Points, in no order, along strands that fork, close into loops and pass close to each other.
(in the rows, 128 means zero)
Two points are linked if the straight distance between their rows is under 128. Some points are linked to none.
Gir: [153 103 167 121  82 128 102  85  97 140 138  83 164 142 108 140 166 163
 180 200 173 122 108 108 142]
bil: [ 93 175 136 135 148 159 113 176 108 104  70 185 140 128  95  95  90  90
  96 169  85 113 112 157 120]
dipe: [216 132 108 115 113 180 159  80 120 180 129 151 152 116  87 165 156  82
 144 156 112 132 116  83 118]
kem: [137 146 173  86  85 131 122 136 193 142 150  87 157 180 153 147 105 129
 143 129 152 148 204 136 123]
divob: [ 55 151 113 145 125 136 123 129 127 203 173 135 162 134 108 134 117 111
 113 158 126  96 108 123  93]
gunad: [ 63 147 147 110 103 154  89  96 148 223 159 137 172 136 106 124 131 105
 129 148 155 115 104 114  99]
fabu: [ 60  94 126 142 144  83 131 164 120 132  89 129 118 125 156 165 140 146
 113 186  84 111 152 144 151]
momil: [184 140 140 120 127 152 151  87  88 160 130 110 179  96 120 168 159 102
 154 184 111 125  95  57 130]
kaban: [119 147 121 148 127 154 104 136 142 114  94 130 108 120 116  85 113 105
 124  77 141 104  75 139 134]
rar: [ 66 121 110 114 134 127 152 121 128 131 107 169  74 115  99  94 167 129
 151 138 193 144  80 156 147]
veril: [118  56 143  78 134 132 121 180 109 155 134 151 154 136 134 110 149 168
 145  95 156 148  87 148 135]
sori: [ 89 106 154 145 169 135  96 146 114 153 122 165 159 129 125 115  87 123
  99  99  84  69  85 144 135]
pasi: [168 132 173 141 135 145 193  51 138 123 164 164 111 111  98  94 151  97
 146  77 200 137 118 148 130]
zal: [164 164 158 102 132 127 161 148 135 126 165  83 183 138  99 159 128 133
 136 197 115 117 135  97  78]
konil: [169 119 169 175 106 162 121 119 133  95 109 151 182 143 111  91 139 108
 169  97 153 113 120 204 156]
rugos: [163 122 148  87 143  97 129 169 117 108 128 129 122 108 147 137 115 131
  75 135  86 155 145 129  67]
vefu: [159 153  95  82 130 111  99 177 125 109 121 113  94 121 119 129 120 134
 114 141 107 180 116  95  88]
papeg: [124 193 167 172  80 145 125 101 187 110 141 110 165 145 119 111 156 145
 116 143 104  78 139 146 137]
Laga: [146  66 154 170 152  97 128 136  94 125 173 168 156 127 131 151 142 157
 131 100 120 106 114 136 159]
Veger: [144  96 115 146 128 150 163 112  89 190 114 164 168 121 142 140 120 100
  89 163 100 104 126 154 106]
lenet: [ 62 169 142 144 129 125 109 155 157 168 158 151 157 150 128 123  88 115
 103 147 100  75 152 142  91]
vob: [ 98 143 143 147 141  95 177 144 111  69  97 127  94 104 181 123 126  98
 112 137 131 123 185 183 123]
veka: [153 130 111 137 134 119 101 167 128  98 101 140  83 128 116 129 134 122
 108 114 118 121  75 102 117]
bovus: [166  79  73  90 128 139 145 152 127  90 101 112  90 130 145 115 143 161
 138  90 135 185  96 119 160]
viv: [155 135 174 129  96 125 132 128 145 114 130 120 155 112 161 122 156 123
 148 158 177 136 151 175 116]
Nev: [154 209 136 187 142 147 145  56 128 118 160 171 133 109  92 114 107  69
 152 108 137 106 130 179 125]
nufiv: [148  58  70  66 125 198 139 133 101 174  78 117 103 143 148  97 151 150
 101 107 111 142 109  93 127]
bota: [149  92 104 119  94 128  84  95 128 155  79  96 156 107 148 160 153 117
 159 144 157 161 112 129 149]
pupez: [169  99 131 151 114 109 115 132 140  61 102 104 133 117 162 143 134 125
 127  53 159 178 161 132 155]
nobol: [135  46 123 156 133  96 154 103  85 154 141 164 123 127 129 137 172 149
 151 103 165 129 101 163 168]
keke: [ 92 135 122  80 117 115  87 145 124 128 148 158  75 109 120 119 146 150
 170 140 186 190 104  81 154]
nete: [147 104 161 119  67 112  98 101 131 143 130  62 161 165 146 141 144 175
 192 160 156 139 163 107 163]
rif: [134 131 180 115 109 126 138 169 170 119 155 107 161 171 111 141 138 135
 105 177 118  98 136 150  70]
rik: [167 158 173 175 135 155 121 128 156  58 113 117 161 154  87  98 123 109
 122  97 115  95 137 196 144]
pati: [168 125  94 113 131 145 139  57 118 179 141 172  84 108 136 140 104  82
 110 111 129 144 158 104  89]
naz: [ 92 103 132 112 103 117 103 176 166 100 102 156 102 152 133 165 120 172
 123 168  76 162 143  81 198]
Mot: [112 135  75 132 160 123 194 152 109 103 119 137  57 143 136  84 111 123
 105 115 133  94 125 168 101]
tageb: [ 72 133 151 196 112 121 111 132 155  75  94 148 121 135 133 124 114 126
 134  88 125 126 197 148 208]
ninul: [148 145 159 186 131 124 128 134 165  58 126 123 128 133  99 152 108  96
 106 119 107 111 168 187 117]
Sepu: [ 92 132  90  65 123 117 106 147  90 106  98  84 102 131 124 119 126 177
 177 195 159 175 116 112 110]
Kan: [141 118 153  90 117 140 152  94 113 147 137  81 111 112 153  84 160 113
 112 120 179 122  79 123  96]
met: [ 87 151 169 187 111 117 126  93 174 103 118 125 145 125 170 138 102 115
 127 108 107 111 212 152 158]
tofa: [ 98 136  62 119 158 146 168 142  92 144 128 168  32 130 125  92 121 122
  96 130 134 101 100 124 100]
malu: [ 83 152 127 145 170 121 176 148 110  66  92 141  94 122 149  72 114 118
 103 117 127 104 141 194 125]
pusug: [189 105 104 126 134 158 145 127 145 127  94 115 130 150 149 134  95  95
  97  79 101 111 153 149  99]
zinol: [149 164 129 189 127 154 164 107  69 168 122 160 146 114 117 109 146  91
  77 172 106  97  92 135 100]
zanif: [191 151 100 101 125  85  93 126 101 149 160  94 120 125 103 141 119 135
 136 164 103 177 130 105  64]
Nogin: [ 88 110 130 149 133  95  88 168 132 145 124 159 115 131 145 170 140 149
 126 154  92 110 144 101 166]
zumul: [122  64 116  86 159 145 143 121 109 169 142 147 112 116 153 104 115 137
 117  58 152 127  92 129 133]
Tudad: [130  99 162 112  97  84  93 125 140 112 112  69 129 152 169 144 135 187
 154 134 132 154 188  90 178]
datar: [135  86  86 105 135  73  94 146 126 127 145  83 130 112 143 134 122 162
 159  85 118 210 151 115 144]
Peko: [114 166 158 172 136 141 140  75 162 112 105 119 189 103 156 114  95  97
 126 103 113 102 183 201 139]
bek: [171 143 101 152 159 124 137  73 104 134 159 184  53 102 139 122  89  87
 115  74 138 126 151 107 112]
zaze: [ 79 139 116 106 114 101  97 170 145 111  98  66  98 178 115 159 124 156
 120 196 106 124 141  89 128]
dofaz: [162 122 141 150 168 152 198  66 107 141 179 159 114 124  81 110 151 117
 133 115 119  65  79 109 134]
bese: [ 87 104  77  87 149  84  78 146  96 176 135 100 129 128 129 157 115 154
 136 153 111 139 106 102 119]
fopek: [ 82  94  89  69 157 108  99 184 128 152 136 134 136 121 131 142 109 177
 133 128  90 168  97  96 137]
nugo: [189 103 164 139  95 145 140 105 146 106 137 126 167 115 134 135 157 115
 156 115 165 128 120 154 141]
kamu: [152 126 181  90 140  85 152 126 107 123 193  98 161 114 168 145 116 169
 143 155 130 158 183  96 110]
bam: [ 85 120 143 106 121 133 118 142 125 121 136 177  95 107 121 108 152 132
 160 117 208 153 118 127 151]
zaz: [151 121 120 155 153 135 160  58  94 164 163 124 103 106 128 132 152 109
  85 141 113  85  74  64 120]
Navo: [116 188 146 138  91 133 131 142 142 113 119 153 128 113 137  95 129 102
 120 171 146 108 141 175  86]
zusav: [ 85 194 128 154 109 172 100 104 123 124  90 123 133  95 124  67 149 134
  93 103 129  95  85 154 126]
gos: [148 147 133 195 124 158 169  95  95 134 124 125 153 130 108  87 173 135
  80 134  93  71  70 146 128]
rila: [ 93 182 158 187  91 115 124 111 202 123 141 103 127 155 135 128 150 141
 118 124 100  80 171 149 176]
rof: [176 146 116 171 146 119 164 109 153  95 145 135 117 127 139 150  86  92
 104 104 113 100 155 153 101]
beli: [ 82 103 103 134 134 121 152 176 110 130  81 111 124 128 153 118 157 144
 109 173 120 111  95 150 130]
ris: [107 144  91  58 132 103  91 137  95 122 135 121  70 114  97 123 118 167
 181 182 163 219 118  99 117]
Sebe: [182 134 141 106 102 137 121  72 111 150 143  80 165 127  83 163 167 123
 189 180 158 136 100 112 119]
rogig: [168 126 186 108 159  82 151 144 116  97 178 128 138 105 158 151 116 153
  92 139 100 150 165 106  94]
roga: [135 130 164  77 126 106 127 131 147 151 184  88 170 161 148 155  90 176
 154 143 136 150 197 111 109]
Varuk: [ 71 106  86 141 119  85 115 156 120 103 129 160 120 116 164 149 129 152
 143 113 153 184 187  91 203]
Pulu: [155  99  74 106 116 154 132 147 111 148  74  56 110 160 134 123 153 133
 105 124 125 135  91  91 106]
gaf: [129 154 138 188 108 140 126 101 158 115 138  98 180 132 111 127 165 136
 107 135 104  75  77 140 136]
kode: [174 111 106 118 127 145 144 152 142  47  84 118  85 117 147 118 124 132
 132  69 165 178 110 130 152]
dipub: [172 125 136 114 165 165 211 104 137 132 177 147 128 135  84 119 149 119
 159  74 128  71  97 102 124]
dun: [122  75  58  67 158 130 129 155 131 119 117 133 114 118 149 114 120 174
 136 128 108 203  75 109 156]
Vokud: [ 73 139 109 152 177 142 101 161 104 127  88 178 141 138 100 102  75  95
 109 130  77  93 115 166 149]
Velis: [151 185 136 130 149 161 189 117 158 129 164 126 165 101  88 137 159  87
 190 102 125  75 112 140 124]
tegak: [145 220 128 162 128 157 171  85 151 130 152 143 174  95  94 134 138  79
 148 138 121  95 120 143 115]
deg: [130  75 175 111 102 139  85 188 140 130 137 169 168 172 122 134 147 174
 155  99 139 148 137 136 159]
Valu: [ 90 102  79 122 154  87  96 113 106 131 131 111 103  80 167 142 125 153
 155  99 141 185 150  82 172]
Pozeg: [126  89 138 149 175 141 145 103 102 157 143 148 123 130 151 101  89 125
 101  64 120  82  96 120 132]
Kepib: [146  93 132 179 141  95  90 147 102  98 153 189 147 116 120 148 108 142
 130  69 117 158 151 120 169]
pafu: [ 80 164 143 136  94 170  97  86 138 189 117 109 149 107 116  85 164  97
 113 122 162 121  76 125 110]
peno: [103 131 158 114 113 143  88 173 184 108 127 131 138 144 135 149  93 127
 117  86 115 119 135 123 118]
vedig: [ 96 138 182 133 112 121 124 174 170 126 164 148 136 177 117 137 107 141
 103 127  98  94 173 139 117]
Kek: [109 138  88 131 145  97 106 101 113 158 159  69 116 137 140 161 106 135
 135 145 142 104 114  94 105]
gipo: [188 160 133 179 141 136 144  77 120 110 141 161 123 108 130 127  83  77
 130  91 129 100 146 145 134]
Kup: [117  99 132 104  99  94  92 164 152  97  90 106 103 147 134 170 143 172
 147 146  98 191 170  99 196]
pemi: [ 61 142 102  82 120 118 119 148 129 116  85  76 101 146 155 127 108 158
 159 198 147 148 153  86 143]
Vupad: [ 76 145 114 135 122 125 140 172 153 109  93  52 119 146 120 138 156 122
  87 169 119 101 126 138 107]
demu: [184 154 124  97 124 108 139 138 115 150 167 107 170 137 107 165 116 117
 142 191 128 151 155 137  56]
Mef: [113 189 154 123 115 158 111 170 121  95  94 189 114 107 117  80 115  89
 114 153 141 123 137 152  97]
dafa: [149  83 121 134 123  92 107 131 157  85 145  86 141 116 146 168 111 136
 123  54 119 190 179 128 135]
tefa: [175 116  71 131 123 152 146 107 102 180 113 139 114 134 147 147 112  97
  96 133 105 122 156 128  91]
Kizor: [150 142  79 153 148 110 150  76 103 173 173 117 113 127 104 164 140 114
 129 162 128 102  89  97 117]
varo: [112 127 149 186 166 118  73 155 122  70 108 170 125 126 104 130  82 108
 127  83 113 125 176 142 183]
rupo: [ 82 124  94 116 157 117 161 118  97 146 101 168  47 115  90  94 156 121
 119 151 160 121  54 122 124]
Runut: [115 138 153  70  83 130  82 171 202 141 118 104 131 170 131 161 106 134
 130 115 122 172 180 103 116]
Sida: [153  73  79  50 132 187 115 117 125 186 109 146  96 134 129  93 138 143
 128  66 128 164 102 110 108]

A fork is a point with three links, a tip a point with one. Leave the first point through the second and follow the links. Name the first fork or tip that comes.
Varuk / Valu: gipo
keke / bam: vob
veka / kaban: vedig
Vokud / bil: rof

A piece is all that can be reached along the links. How many separate loops has the piece of each point below (a circle has one, a figure eight two, a Y none), and how many tips (points with one link)?
dofaz: loops 1, tips 5
kem: loops 2, tips 0
malu: loops 0, tips 2

How many points has the smallest loop of links through each point below? Write none if it is on no loop.
rugos: 13
pusug: 6
Sida: none
